Points, in no order, along strands that fork, close into loops and pass close to each other.
Two points are linked if the straight distance between their rows is under 67.2. Some points are linked to none.
J_46: [ 45  40  19  -4  44  22  18  31 -12 -22  -3 -12 -58   6   1 -13  -6  -1
  -6   1  25]
J_469: [ 50  -1  22  17  24  -2 -11  -8  14  38  -7  19 -43 -24   9 -39 -20  31
  -5   8   6]
J_358: [-57 -33  18  11 -17 -27 -31  -6   4   1  27   0  25  22  47   5  55  26
 -23  13  -5]
J_541: [ -5  20 -32 -24 -20  -4   2   9 -10 -16 -10  -5 -10 -15 -44  11 -27 -44
  15  -4 -26]
J_61: [ 30   2   0 -21  25   2  18  -2 -19 -33   9 -48 -24   1  10  -5  43 -19
  -5  11  19]
J_561: [ 18 -15  24  18  37   8  20 -13 -36  -3  17   8 -39  33 -33 -10  23   9
  35 -28  22]
J_823: [ 45 -34  33  14  14  33  37 -42 -23  18  15 -14  -9 -11  27   8  32   3
  27 -13   0]
J_198: [-24   6  25  47 -11   0  -2 -11  33   4   1  27  11  55  16 -15  -6  24
  10 -15  16]
J_430: [ 46 -11 -13 -23   7  38  42   7 -20   2   1 -36  19 -31  -2  40  -8 -34
   6   8 -17]
J_442: [ 35 -17 -21 -22 -16  29  20 -24   5  18 -14 -27  13 -48  15  24  11 -21
 -30   2 -31]
J_818: [  7 -29  17  -3   3  16   2  -2  -2  42  -3 -11  37 -36  19  23   9   8
 -20  20 -14]
J_56: [ 50 -10   7  -7  10  39  41  -2 -31   3   5 -33 -27 -21  13  14   9   8
  12   2  -8]
J_95: [ -4  16 -56 -28 -14 -13  13  -4 -10   0  27  21 -48  23 -64 -40  -7  -8
 -13 -35   1]
J_324: [  4 -23  -1  -4  -6  21  38 -12 -42  -3  20  10 -19  10 -59  43   3   4
  64 -16  -6]
J_403: [-19 -33 -11 -36 -13   0 -11 -21 -22  15  22 -17   6 -32  -5  36  34   1
   4  10 -19]
J_724: [ 18 -27  -2 -34  22  -2 -18  23 -41  15  19 -14 -47 -29 -26   9  20   9
 -22  21 -18]
J_754: [-22  15  13  25 -30   2  -6 -33  25  -9   1  -6  23  12  38  -6   4   0
  10 -19  -5]
J_701: [ -3  19   3  23  11 -10 -14  28  48  -1 -28  19  32  19  17 -21 -40  30
   6  15  19]
J_748: [ 16 -28  16   9  25   0   2  23   9  50 -19   2  47 -24  49   3   3  34
 -21  32  15]
J_351: [ 42 -11  27 -12  41 -17   0   2  -4  27  -7 -21   2 -22  30 -21  18   0
 -29  28  20]
J_269: [  4  17   5  10 -35  16  30 -47  10 -23 -18 -23  25  -9  24   2 -15 -36
  24 -18  -4]
J_978: [-65 -16  16   8  -4 -19 -12  11 -21  -5  28  -6  34  20   4  28  49  -1
  16   0  10]
J_307: [-21 -14 -29 -18 -32  13  -4 -10 -22  13   4   4  -1 -36 -28  36  -5  -5
  17  -9 -43]
J_710: [ 65  15   1   6  15  25   9   2  23  11 -21  -1 -44 -28  -9 -13 -60   4
  -5   6 -11]
J_944: [ -1 -26  32   7   0   8  -7 -41 -13  24  15  10 -24 -16  -6   1  14  23
  20 -17  -3]
J_592: [ -4  44 -49  -4 -26 -17  -7 -16  15 -26 -12  10 -30  -1 -36 -32 -19 -43
   0 -30 -13]
J_706: [ 45 -15  -5 -32  31  21  14  28 -28  23  -1 -20 -14 -42 -17  29 -14  -5
 -21  32 -22]
J_37: [ 24  27  -1 -20  30   1  25  33 -13 -41  10 -35 -14  16 -15  11  -5 -48
  11  -3  19]
J_207: [-12  33 -57 -38 -15 -18 -15  24   8 -28 -14   0 -27 -13 -52   2 -30 -52
  -9  -5 -20]
J_425: [-28  -1 -26 -41 -10  -8  -5  12 -10 -11  -7 -14  34 -34 -19  38  -9 -41
 -11  16 -24]
J_498: [ 18   4  -9 -24  30  12  11  30 -53 -16  12 -11 -59  18 -52  21  30   9
  17 -15  12]
J_201: [  0  18  10   3  24 -20   5   8 -11  -8   9   9 -28  44 -51 -41   8 -20
   6 -21  28]
J_24: [  0 -19  -1 -18 -11  -5  -3 -48 -21 -17  13 -24 -25  -8  -2  -1  31  -4
  26  -9  -3]
J_563: [-19 -22  12  23 -10  10 -22  17  -4  28   1  23  29  -1  18  27  -8  52
  -8  24 -15]
J_80: [ 32 -33  19   7  26   7 -11  -3 -24  58   7  23 -32 -30 -19   5 -11  32
   2  21 -16]
J_144: [-31  14  34  16  23 -39 -37  15  13   3   7  26  18  36  10 -45  11  25
 -12   7  31]
J_6: [  0 -23  12  -5  -2   9  12 -31  11   7  11 -26  27 -12  32  -7  47 -20
  -6  -9  10]
J_204: [ 18  49 -15 -20   9   0   1  13   1 -40   2 -18 -79  17 -29 -29   4 -12
 -10 -26  13]
J_38: [-46   2   8  14 -37  -3  -5 -38   3 -12  16  -6  18   5  29  16  27  -1
  21 -17  -5]
J_599: [ -1 -33  -3 -34  14 -10 -12  -2 -31  19  16 -19 -18 -40 -20  17  17   4
  -8  20 -23]
J_232: [ 55   0  -3 -13  20  15  12  25 -24  23  -4  -4 -32 -24 -35  17 -25   6
  -9   5 -22]
J_291: [ 12  30 -46  -8 -14  11  27  12 -13 -20 -10   0 -13   2 -59  10 -23 -41
  30 -18 -14]
J_285: [ 41   4   3 -17  52  -9 -11  31  24  14 -17   4   6 -39  32 -17 -32 -14
 -30  45  33]
J_477: [-31 -29  35  20   1   7   8 -24   1  15  35   7  35  24  44  30  45  21
  14  -3   9]
J_722: [  2  32 -34   3 -21   7   2   1  28  26  -9  31 -15  10 -41 -37 -48  -2
 -10 -26   4]
J_799: [ 16  -8   7 -23   2  -6 -10 -21 -24  -7   6 -20 -42 -12 -13  -9  24 -10
   3  -8  -8]
J_486: [  3 -38  28  10   6  -6  -7 -32  -6  36  18  -2  21 -16  42  -4  53  18
 -21  12  11]
J_443: [ -7  12 -52 -24 -13  -7  -6  13 -13   9   8  24 -35  -1 -68 -20 -18 -19
 -23 -14 -17]
J_906: [ 42   5  -1 -22  11  38  24  -2 -37 -15  13 -43 -48 -19  12  16  27  24
   7  -9  -8]
J_994: [-52  54 -29   6 -30 -26 -26  26  21 -17 -13  21  25  31 -19  -5 -23 -28
 -11 -16  -1]
J_505: [ 35 -32   1 -12  12  27  37 -28 -27 -11  15 -44   9   2   6  18  74 -13
  26   0  20]
J_698: [-40   0  23  29  14 -27 -21  42   4 -12   5  12  39  58  23   0   4  22
   3  15  18]
J_176: [-15  -2   9  39 -31  32  18 -22  10  12   2  34   6  16   0  34 -27  19
  35 -17 -15]
J_119: [ 32  -6  -5 -34  24  -6  -6  21  -7   0   6 -31 -25 -33   8   0   5 -24
 -35  27  -4]
J_151: [ 27   6  -9 -20  12  11  24  21 -45 -27   7 -34 -36   5 -40  23   8  -1
  28  -6  -1]
J_638: [  9 -28   4   0   9  20   0   2   6  48 -15   1  54 -33  49  21  20  22
 -32  33  -9]
J_196: [ -3 -15 -10  13   5 -17 -29  31  46   1 -33  23  18   1  45  -8 -33  67
 -14  20 -24]
J_624: [-28 -27  52  21  10 -23 -15 -42  -5   1  28   3  11  13  34  -7  43  13
   3 -24  33]
J_996: [-23 -14  -5  29 -24   8 -10  23  17  11 -15  25  25  17  14  29 -28  52
  -8  19 -33]
J_774: [-14 -12   0  16 -16  13  18 -27 -12  21  29  43 -11  31 -48  16  14  -1
  40 -37   6]
J_2: [  6  44 -38 -25  -5 -17   6  -1   0 -36   1   0 -52  12 -43 -25 -12 -26
  -4 -23  -1]
J_134: [ 24  -1 -10 -31  -9   6 -23 -33  13  14 -14 -22 -17 -58   9  -7  -3  -2
 -44   7 -30]
J_806: [  1   1  37   3  36 -28  -2 -12  -2 -13  15 -24  18  15  27 -33  42 -33
 -14   4  39]
J_407: [ 16 -18  22  -5  45   0  26  24 -44  -5  12 -25  10   6 -12   5  14 -32
   7  17  27]
J_981: [ 11  -9 -14  13 -11  12   9 -25  -2  41  16  32 -41   1 -54  -6 -23  18
  15 -24 -16]
J_607: [-42  45 -51  -4 -33 -15 -19  36  15 -19 -20  33  24  10 -30  -7 -40 -26
 -27 -12 -17]
J_604: [ 30 -17  36  13  30   6  27 -30 -29  -7   7 -21 -24   4  15 -11  28   2
  23 -14  13]
J_695: [ 26  16  24 -12  54  -1   3  34 -43 -20  18 -18 -68   9  -8 -13  37  14
 -17  -9  25]
J_411: [-11  -7 -40 -10 -48   3   0 -17  -2   2  -1  12 -13 -24 -38  39 -17 -13
  37 -13 -37]
J_511: [  4 -18   1  34 -10  -7  -7  17  53  -7 -24  29  24  21  46  -2 -36  68
   7   9 -14]
J_264: [ 45  25  -2 -12   2  26  19  -2 -21 -23  -5 -36 -65  -9   1  -3   8   9
   8 -20  -1]
J_859: [ -7 -28 -12 -19 -29   2  15 -68   2 -12  17 -28  17 -10  19   6  81 -15
  28 -13  15]
J_696: [-10  14   7 -30  33 -26 -27  24  22 -17  -3 -14 -11  -8   6 -26  -6 -40
 -36  28  29]
J_203: [  4 -25  11   4 -12  17  -2 -45 -14  33  31  33 -46  -7 -31  13   1  26
  25 -21 -23]
J_393: [-29   6  36  47  13  -8  -8  -6   7   0   8  39  14  54  11 -24   5  21
  23 -15  41]
J_760: [ -8  16  -7   6 -10  11  -4  30  35  -2 -37  23  38 -14  -4  16 -62   2
 -11  12  -9]
J_345: [  9  -8  17   2  49 -36 -28  35 -17  43   9  30 -16   8 -31 -33   9  10
 -24  12  29]
J_852: [ -7  19  20 -12  -6 -14  -5  -9  24 -18   1 -27  28   1  23 -28  13 -41
 -24  -2  23]
J_537: [ 63   8  24  10  16  32  26  -6   3  -3 -12 -19 -37 -22  13 -12 -29   1
   1  -3  -4]
J_564: [  8 -23  18 -11  38  11  21  20 -29   9  18 -32  35  -6  -2  22  36 -31
   3  15  16]
J_192: [-49  15 -46  20 -59   9   7  14   9  -4   1  43  16  25 -23  20 -28   8
   9 -21 -36]
J_311: [ 24  10  -1 -14   6   4  30 -27 -15 -61   8 -54 -34   4  20  -7  43  -7
  22 -15  20]
J_263: [-23  -3 -18  47   6  -9  -6  42  32  11  -5  48  19  63   1 -14 -18  55
   5   5   9]
J_997: [ 37  29  19 -13  41  -8  -4  22 -18 -26  -1 -20 -73   6  -3 -31  16   3
 -31 -10  19]
J_404: [-40   4  -6 -18  -7 -33 -15 -19 -13 -39   7 -13  16  10 -16 -13  32 -27
  29 -15  13]
J_980: [ 26  -8  -6 -36  20  13   8  31  -7   4   1 -26  -3 -36 -13  27 -12 -32
 -27  29  -7]
J_918: [ 23   9  27   4  58  -4  24  51 -31  -5   1 -13  -2  21 -13  -7  -5 -41
  -4  17  35]
J_749: [-13  27  15  13   4 -19 -20  12  50 -10 -20  -3  29   5  30 -22 -26  -1
 -15  19  25]
J_392: [ -7  22  18   4  19   0  17  38   9   7 -14  -3  58   0   1  12 -29 -29
   1  15  28]
J_62: [ -8   7 -46 -44 -27  14   1  -6 -11 -17 -10 -15  32 -42  -1  30 -10 -49
 -11   9 -31]
J_583: [  4   1  21  -1   3   5 -14 -15  27  22 -12  -9  26 -27  46 -17  -3   5
 -25  18   7]
J_957: [-19  24 -42 -37  -6 -28 -31  16   1  -1  -9  15 -33 -16 -54  -6 -10 -29
 -25  -5 -28]
J_848: [-41   5 -38  18 -55  -1  -3   1   8  19  18  53  -3  15 -28  11 -15  26
  -8 -25 -28]
J_688: [ 49 -31  22   8   8  36  32 -35 -17  29   2 -14 -20 -30  18  15   4  12
  20   2 -11]
J_753: [-78 -22   5   8 -14 -31 -24   8  -8 -10  18  16  17  38  12  25  33  11
   4  -5  -7]
J_678: [ 15  10  28  -1  21 -15  -3 -16  10 -12  -8 -21   4   7  11 -37   3 -23
  -6   0  31]
J_284: [-16  14   6  -1   0  -8 -12  -5  24  -6 -13 -13  36  -4  33 -17 -15 -14
 -28   8  13]
J_452: [ -9  -2  38  15  41 -27   0  -5 -24  -8  13  14  -9  53 -28 -31  25 -20
  12 -20  43]
J_495: [ 21   1 -32   1 -14  14  13 -15  -4  31  21  27 -52   7 -50 -40 -15  16
  -4 -29  -8]
J_278: [ -7 -20  19   4  11   4 -14  11 -14  48   2  13  19 -29  13  16  -3  35
 -15  21  -7]
J_437: [-55  15  13   9  -4 -29 -24  17   5  -5   3   9  22  37 -13 -14   4  -5
  -9  -8  13]
J_965: [ 27  24  -3 -16   7  -2 -11  -8   2 -29  -7 -29 -62 -17   7 -26   1 -19
 -26  -4 -14]
J_217: [  9  -4   9  17  -7  19  38 -21 -27   6  18  23 -22  34 -46  15  -1  -5
  57 -34  10]
J_711: [  6  14   8 -14  13  -2  16  -2  -7 -30   4 -33  -4   8 -14  -8   1 -38
  20  -9  10]
J_684: [ 44 -16  31  24  38  17  32  -3 -35  30  14  14 -35  16 -20  -4   1  15
  22 -10  18]
J_928: [-11   0  37   8  29 -13   0  41  -7  -2  -7 -13  51  22   7  -3  -8 -34
  10  15  37]
J_831: [  3  15 -25  -4   4  -4 -35  35  57  10 -41  35  18 -17   8  -1 -59  40
 -30  16   1]
J_926: [-21 -14 -17 -15 -27 -12   8 -43  -1 -23   4 -35  45   5  12   7  78 -34
  24  -3  23]
J_523: [ -4 -12  24   6  36 -21 -21  35  -5  31   0  20  19   7   0   1 -16  22
   1  21  19]
J_466: [ 25   6 -18 -23 -17  13  27 -40   0 -34   0 -45  -1 -13  11   1  17 -32
  15  -5   5]
J_595: [ 44 -24   9  -5  34   4  -1  24 -34  39   1   8 -54 -16 -40  -3 -10  23
  -4  11 -19]
J_352: [ 18 -25  24  18  15  10  -3  -3 -19  48  11  33 -19  -5 -30   5  -8  25
  13   4   3]
J_787: [ 46  14  -1 -20  31  26  24  20  -8 -13   4 -47 -24 -14  28  -4  40 -23
 -31   3  22]
J_691: [  6  23 -39   5 -24  15  44 -12 -18 -37  -9  -6   5   1 -39  24 -15 -37
  54 -13 -10]
J_790: [-33   4 -20  11 -41  22  14  10  -8  15  -9  27  29   4 -26  51 -34  -7
  32 -10 -29]
J_528: [  8 -10   9 -17  25   2  19  22 -47 -14  16 -28  -4  15 -29  20  21 -14
  26   4   5]
J_226: [ 25  31   3 -12  49   3  21  62 -19 -23   2 -14 -32  25 -22   6 -17 -38
   3   9  33]
J_233: [  6   0   1  -9  32 -23 -16   5 -28   7  12  10 -65  18 -42 -36  23  10
  -9  -7  -1]
J_33: [ 42   3  25   8   6   4  14 -34  15  -8 -10 -30   2  -7  26 -32   3 -20
  -4   4  17]
J_670: [ 29   2  14   8  22  11  23 -12 -39 -45  10 -11 -47  40 -11 -11  30  14
  40 -30  19]
J_281: [-35  29 -38  12 -28   6  13  20  -3  -8 -17  27  34  13 -23  26 -40 -17
  15 -16 -23]
J_428: [-41  26 -54  21 -40 -13 -18  40  27  -9 -17  40  18  33  -7  -6 -43   9
 -26  -5 -26]
J_925: [-22  32 -13  18 -39   0   0  -5  21 -30 -22   4  49   7  30  13 -33 -17
  -3 -15 -27]
J_45: [-18  21 -45  -2 -49   2   1 -31 -13 -17   2  16  -4 -19 -36  25 -10 -22
  52 -22 -25]
J_64: [-13   6   3 -26  28 -32 -14  14   4 -37   7 -40   3   1   2 -18  12 -58
 -29  15  25]
J_338: [-12 -27  40  27  -6  19  19 -33   0  18  25  -3  25   4  25  24  26   7
  23  -9  11]
J_271: [ 25   8  18   0  29  -8   5   9 -17   7  11   9 -40  29 -34 -31   1  -3
  -2  -8  13]
J_39: [-56  16 -28  -5 -38 -34 -22 -27 -10 -29   1   4   9   9 -20   1  28 -19
  32 -11  -1]
J_208: [  7 -22 -36 -31 -32 -13  -9 -50 -22 -19   4 -25 -29 -35   6  12  38   0
  23   1 -17]
J_320: [ -7 -14  16  40 -22  13   7  -1  40  -8 -19  13  40  19  63  11 -24  46
   3   9 -15]
J_680: [-25 -11  21  53 -27   7   3  -9  34   6   9  53   0  48  19  10 -18  45
  20 -12   6]
J_140: [-12  -7  39  20  24 -38 -26   9   7  24  -9  19  24  11  39 -37  11  42
  -7  16  38]
J_137: [-15 -31 -30 -46 -25 -10 -12 -37 -17  -9  12 -35 -16 -43 -12  16  43  -8
   7  15 -23]
J_962: [-48 -14   9   6 -11 -32 -25  12  11  -8  17 -20  45  22  48   1  44  12
 -29  17  -1]
J_21: [ 32  29   6 -17   1  10   2 -17  -5 -32   0 -24 -73   6  -8 -24  -1   5
   5 -25  -3]
J_298: [-51   0   7  -8  -3 -28 -22  30   8  -9   0 -12  47  16  26   4  10   3
 -36  22  14]
J_863: [-34 -31  26  25 -12   1 -12   7  -7  23  21  21  13   3   8  25  13  35
  12  -1  -8]
J_773: [-10   0   2  15 -36  11 -11 -27  21  25 -17  18   7 -20  19   8 -39  27
   8  -6 -29]
J_735: [ 20   3  17  -5  48   2  10  39 -52  -7  18  -8 -46  23 -38  -4  35  12
   8 -10  21]
J_961: [-17   3  13  31 -35  14  -7 -35  31  -3  -9  23   0   2  32   0 -15  26
  -1 -12 -13]
J_765: [ -9  -9 -51 -29 -45  16  14 -19 -16 -13  -4 -13  34 -42  -6  47   1 -27
  25   9 -27]
J_596: [ 14 -10  20  17  -1   8  -3 -22  -4  24   1  14 -10  -9 -14  -6 -16   7
  12  -7  -9]
J_181: [ 37  20   2 -14  -2   7 -14 -14  48  -2 -40   0  -7 -38  13 -20 -59 -14
 -20   6  -4]
J_73: [-47 -43  30  -1   1 -11  -8 -17 -18   3  33   1  32   9  18  27  64   8
  11  -1  11]
J_304: [-12 -15  10  -7  13   9  17 -15 -17   4  16 -24  42   1  15  10  43 -22
  12   4  12]
J_660: [  9  -3 -21 -43 -13  -9 -16 -19  21   1 -21 -23   2 -48  22  -8   9 -27
 -54  16 -22]
J_834: [ -9  13  -6 -11 -21   3  17 -18  -4 -22  -1 -24  19  -9   3   3   0 -35
  23 -10  -2]
J_315: [ -4 -15  16  31 -12  10 -13  -9  24   9  -5   3  40   7  66   1  -4  39
 -10  23  -6]
J_149: [ 50   5 -10 -24  28  33  17  36   8  -2 -10 -20 -19 -36  -1  18 -41 -31
 -27  28   2]
J_81: [  2  11   1   5 -26  26   9 -17  12   8 -25  -2  20 -21  14  18 -38  -9
   1  -9 -25]
J_609: [  1  18  15  20 -33  18  13 -36  18   2 -18   2  10  -4   6  -8 -36 -11
  25 -29 -12]
J_78: [ -9  -3  49  32  37 -23  -2  -2  -9   9   5  26  12  44   0 -38  15   4
   9 -10  52]
J_397: [ -2  -7  13  -2  19 -17  -8 -16 -32 -16  17   3 -67  23 -35 -31  41   5
   5 -20   8]
J_164: [-20  -5 -31  -9 -17   3 -19  13   4  42   1  34 -11  -7 -54  -2 -27  15
 -16  -8 -28]
J_300: [ 56  -5  14 -10  36   2   4   8  15  14 -14 -13   2 -35  37 -22 -13 -14
 -29  28  18]
J_363: [ 45   7  33  14  21  26  30 -20 -13  -3  -2 -15 -30   1  11 -21  -1  -5
  23 -13   8]
J_832: [-45  11 -18  -9 -34 -20 -36   5  13  -5 -15   9  19  -4   0   2 -10   7
 -27   0 -34]
J_919: [-40  25 -51   0 -64  -8 -16 -42  -6 -31 -11  13  14 -33  -8  19   7 -23
  35 -17 -35]
J_355: [ 21  17   2  -3  -2  15   6  -9  23   2 -26  -7  14 -29   6   0 -50 -12
  -9   5  -7]
J_887: [ 40 -11 -13 -22 -13  34  34 -37 -10 -11  -6 -48  -4 -19  21  16  42 -16
   7  -7 -10]
J_431: [  4   7   1   9 -26  -2 -24 -22  41  18 -28  26 -15 -22   0 -17 -42  43
 -10  -5 -18]
J_932: [-50 -12 -10  18 -18 -25 -21  42   7 -12   6  18  32  54   6  21 -10  24
 -15  28 -26]
J_4: [ -8  20 -25   6 -19   2 -14  30  55  -4 -41  30  29 -10   3  -8 -67  28
 -18  -3  -9]
J_692: [-47  27 -40  13 -51  -7  -8 -16   8 -35 -12   7  37  -5  35  16  -1 -17
  10 -12 -30]
J_703: [-65  32 -18  12 -23 -33 -25  29  16 -23  -4  13  25  54 -12 -11   4 -13
  -6 -13  10]
J_897: [ 18 -36   1 -10  -5   9  28 -44  -3   4   6 -33  16  -4  20  12  80 -12
  12  -5  11]
J_179: [-25 -10  -2  11  -2 -27 -42  21  36   3 -16   6  26   7  34 -11 -11  48
 -35  25  -9]
J_651: [-47   1 -26  29 -37  10  10   9  11  27  39  63   4  44 -21  22 -10  32
   6 -33  -5]
J_493: [-57  12 -15  14 -41 -25 -16 -31   2 -15  20  23  -7  14   5   6  20   4
  27 -26 -13]
J_365: [-55  26 -46   4 -61 -18 -20 -24   7 -35 -12  19   7 -12  13  18  -4 -10
  11 -19 -42]
J_400: [ -2   9 -10 -11   7  -5   8  -9 -25 -24  18   0 -45  36 -50 -21  24  -8
  17 -26  14]
J_554: [-48  12 -17   4 -28 -18 -29  36  12 -10 -11  14  35  14   2  21 -10   6
 -18  14 -25]
J_60: [ -8  21   8   7   1   7   2  34  18  -1 -18   9  40   2 -17   5 -53 -18
   0  10   3]
J_314: [-11 -31  26  27  -4   6  -4 -15  13  34   8   4  38   1  66  10  39  32
 -19  20   4]
J_602: [ 45 -15  24   3  34  -7 -13   8  -4  49  -7  21 -16 -34   7 -17 -19  34
   0  19   9]
J_473: [-27   3 -22 -30 -22 -10 -25   3   1  -2  -6  -7  10 -36 -11  10 -18 -12
 -22   8 -27]
J_131: [  8  16 -42   8 -32   4   0 -27  18  25   7  41 -29   8 -45 -51 -39  15
 -14 -32  -3]
J_643: [-38  -8 -16  39 -11 -19 -20  43  21  -9   3  35  19  75   4  -2 -17  28
 -14   9  -9]
J_283: [-35   0   9   1  10 -27 -42  30  15   8  -6   0  27   4  10  -8  -2  14
 -35  30   4]
J_954: [  7  -2 -39 -15 -26  11  30 -15 -27 -38   1 -24  13 -11 -26  32   0 -25
  66   0  -4]
J_527: [ 49  30  13 -13  41  29  33  42 -12 -17   2 -38 -38  -5  34  -2  10 -11
 -18   6  33]
J_683: [ 47  -3   9  -8  33  30  23  29   9  13 -18  -3  17 -38   5  15 -56 -21
 -14  26  14]
J_138: [ 10   5  17 -20  39 -12   7  11  -5 -29  13 -40   5   8  13 -25  30 -48
 -30  13  43]
J_330: [ 67   2   2   2  30   4  -3   3  34  17 -24   7 -46 -32   4 -33 -46  14
 -15   9   9]
J_439: [-51   9  20  27   9 -30 -28  32  14  -3   0  23  34  57  -5 -29   9  18
 -12  -1  22]
J_16: [-31   8 -21  23 -36  -1 -17   7  24  -5 -28  29  16   8  30  12 -41  40
 -13   0 -41]
J_481: [ 14   4 -11 -26  -7  13  -1 -14  26  -2 -14 -33  24 -42  20   3   7 -37
 -34   4 -15]
J_896: [-46   1 -24  10 -34   4  13 -11  -4  14  36  57  -5  34 -52  21   8  14
  33 -35   1]
J_538: [  2   9  -3  -9  24 -14 -31  34  45  21 -19  16  10 -22   3 -23 -35  21
 -29  23  14]
J_533: [-20  32 -45  19 -29  -3 -15  42  47   0 -30  40  27  23 -20 -10 -63  25
 -22  -8 -19]
J_35: [ 20 -24  43  21   5  32  43 -50  -9  15  29   1   5   1  25  15  12   3
  49 -14  11]
J_625: [ 21   3  -1  -9  -9   6 -31 -26  37  16 -35  14 -18 -48   4 -22 -46  21
 -37  10 -14]
J_292: [ -9  17  -9  45   8 -12  -7  33  54  -7 -24  30  22  50  10 -40 -31  47
   4   3  25]
J_249: [ 26   6   8 -27  24  -7 -14   0  10  -8  -6 -25 -37 -29   9 -29 -11 -15
 -41  19   1]
J_68: [ 40 -31 -15 -14 -17  34  24 -45   1  21   2 -36  -9 -40  16  22  36  -9
  -5  -2 -29]
J_535: [-15  41 -40  -8 -26  -6  -7  -3  26 -15  -9  29  -7  19 -46 -41 -34 -29
 -14 -26  -2]
J_302: [-32 -32  10  28  -3  -4  -1  26   7  -1  11  -3  62  34  46  34  11  28
 -15  27 -12]
J_763: [-46   6  -9 -16 -28 -24 -10 -36   0 -39  12 -24  25   0  17 -11  57 -29
  14 -11  10]
J_388: [ 44  20  29  13  39  -3  20  13  25  -1 -19  -7  20  -3  27 -29 -35 -29
   2  15  42]
J_923: [ -5 -35  -7 -13 -10  18  13  -5 -40  16  19   0   3 -12 -42  59  13  -4
  52   5 -15]
J_449: [ 55  -8  42  11  58   5  17  25 -48  17   0  12 -48   4  -3 -10   8  16
   9   5  19]
J_40: [  1   2  17  11  26  -7 -12  38   7  26  -9   5  52  -4  30   6 -20  21
  -9  35  16]
J_462: [ 32  -6  28  11  10   8 -10 -28  21  19 -18  -5  11 -24  30 -31 -10  11
  -7   5  10]
J_122: [-43 -17  40  18   0 -22 -26 -14   4  -2  22  15   4  31  38 -10  38  29
  -9  -6  18]
J_616: [ 32 -37   7 -12  34  21  37   3 -40  -2  19 -34  25  -8   4  19  71 -22
  13  13  17]
J_441: [ 24 -13  10 -20  13  -4 -13   9 -23   7   9 -19 -63 -19 -20 -11  15   3
 -14   8 -17]
J_731: [-22  21 -17   7 -46   9 -11   1  21 -22 -32   5  38 -12  33  15 -34  11
 -19  -4 -41]
J_850: [-58 -27  16  15 -28 -11 -23  16  -5   6  18  15  18  25   9  39  20  28
  -1  13 -19]
J_276: [ 12   1  -5 -20  45 -19 -22  48  40  23 -27  12  24 -39  22  -7 -36  14
 -21  38  25]
J_178: [  4  -5 -35 -33 -24  18  29 -18 -23 -17   2 -33  23 -24 -19  44  13 -28
  31   3  -5]
J_360: [-32 -16   0  50 -32  12  17  -7  15  12  34  62  -6  55   3  24 -14  47
  17 -19  -3]
J_936: [ 47   8  15   5  40  11  25  27  19   8 -27   1  27 -19  18  -5 -50 -16
   7  33  30]
J_699: [ 16 -26  32  -9  22 -13  -8 -25 -12  23  11 -16   4 -21  25 -21  42  -3
 -24  17  16]
J_566: [ 24  20  11   2   3   8  19 -37 -21 -61   0 -32 -60  25  -1 -12  31   6
  33 -31  14]
J_391: [ 28  17 -12  -1  19 -13 -10  -2  20  23   7  24 -52  14 -32 -64 -10  10
 -23 -12  22]
J_868: [-24  13  28  28  10  -6  -4  28  12  -5  -5   3  51  36  24  -1  -9  -2
   0  12  27]
J_780: [-47 -24  -6  22 -20 -17 -15  29   6 -21   1  -6  44  44  42  25   0  20
 -21  22 -30]
J_641: [-18 -30 -15  -8 -24  25  15  -5 -31  26   9   3  13 -34 -31  63  -1  -2
  34   3 -34]
J_89: [ 29  -6  10 -15  -8   2 -33 -27  15  25 -19   0 -35 -57  13 -28 -18  19
 -32  10 -26]

A tip is a point with one link. Name the tips that can be reached along the links from each point below, in the order of the rows.
J_330 => J_523, J_790, J_388
J_311 => J_449
J_994 => J_624, J_140
J_425 => J_95, J_696, J_302

A piece is two or more points that can be reached from each other along the links. Count, over all rows, the pieces, the separate loops (a circle has one, a figure eight two, a Y none), the forks (points with three links) and the tips (points with one).
pieces => 5
loops => 10
forks => 19
tips => 9

How many points has the smallest loop of links through each point below? Write none if it is on no loop.
J_592 => 21
J_926 => 23
J_566 => none
J_397 => 5
J_144 => none
J_462 => 6
J_68 => 15
J_437 => 14
J_441 => 8
J_355 => 6
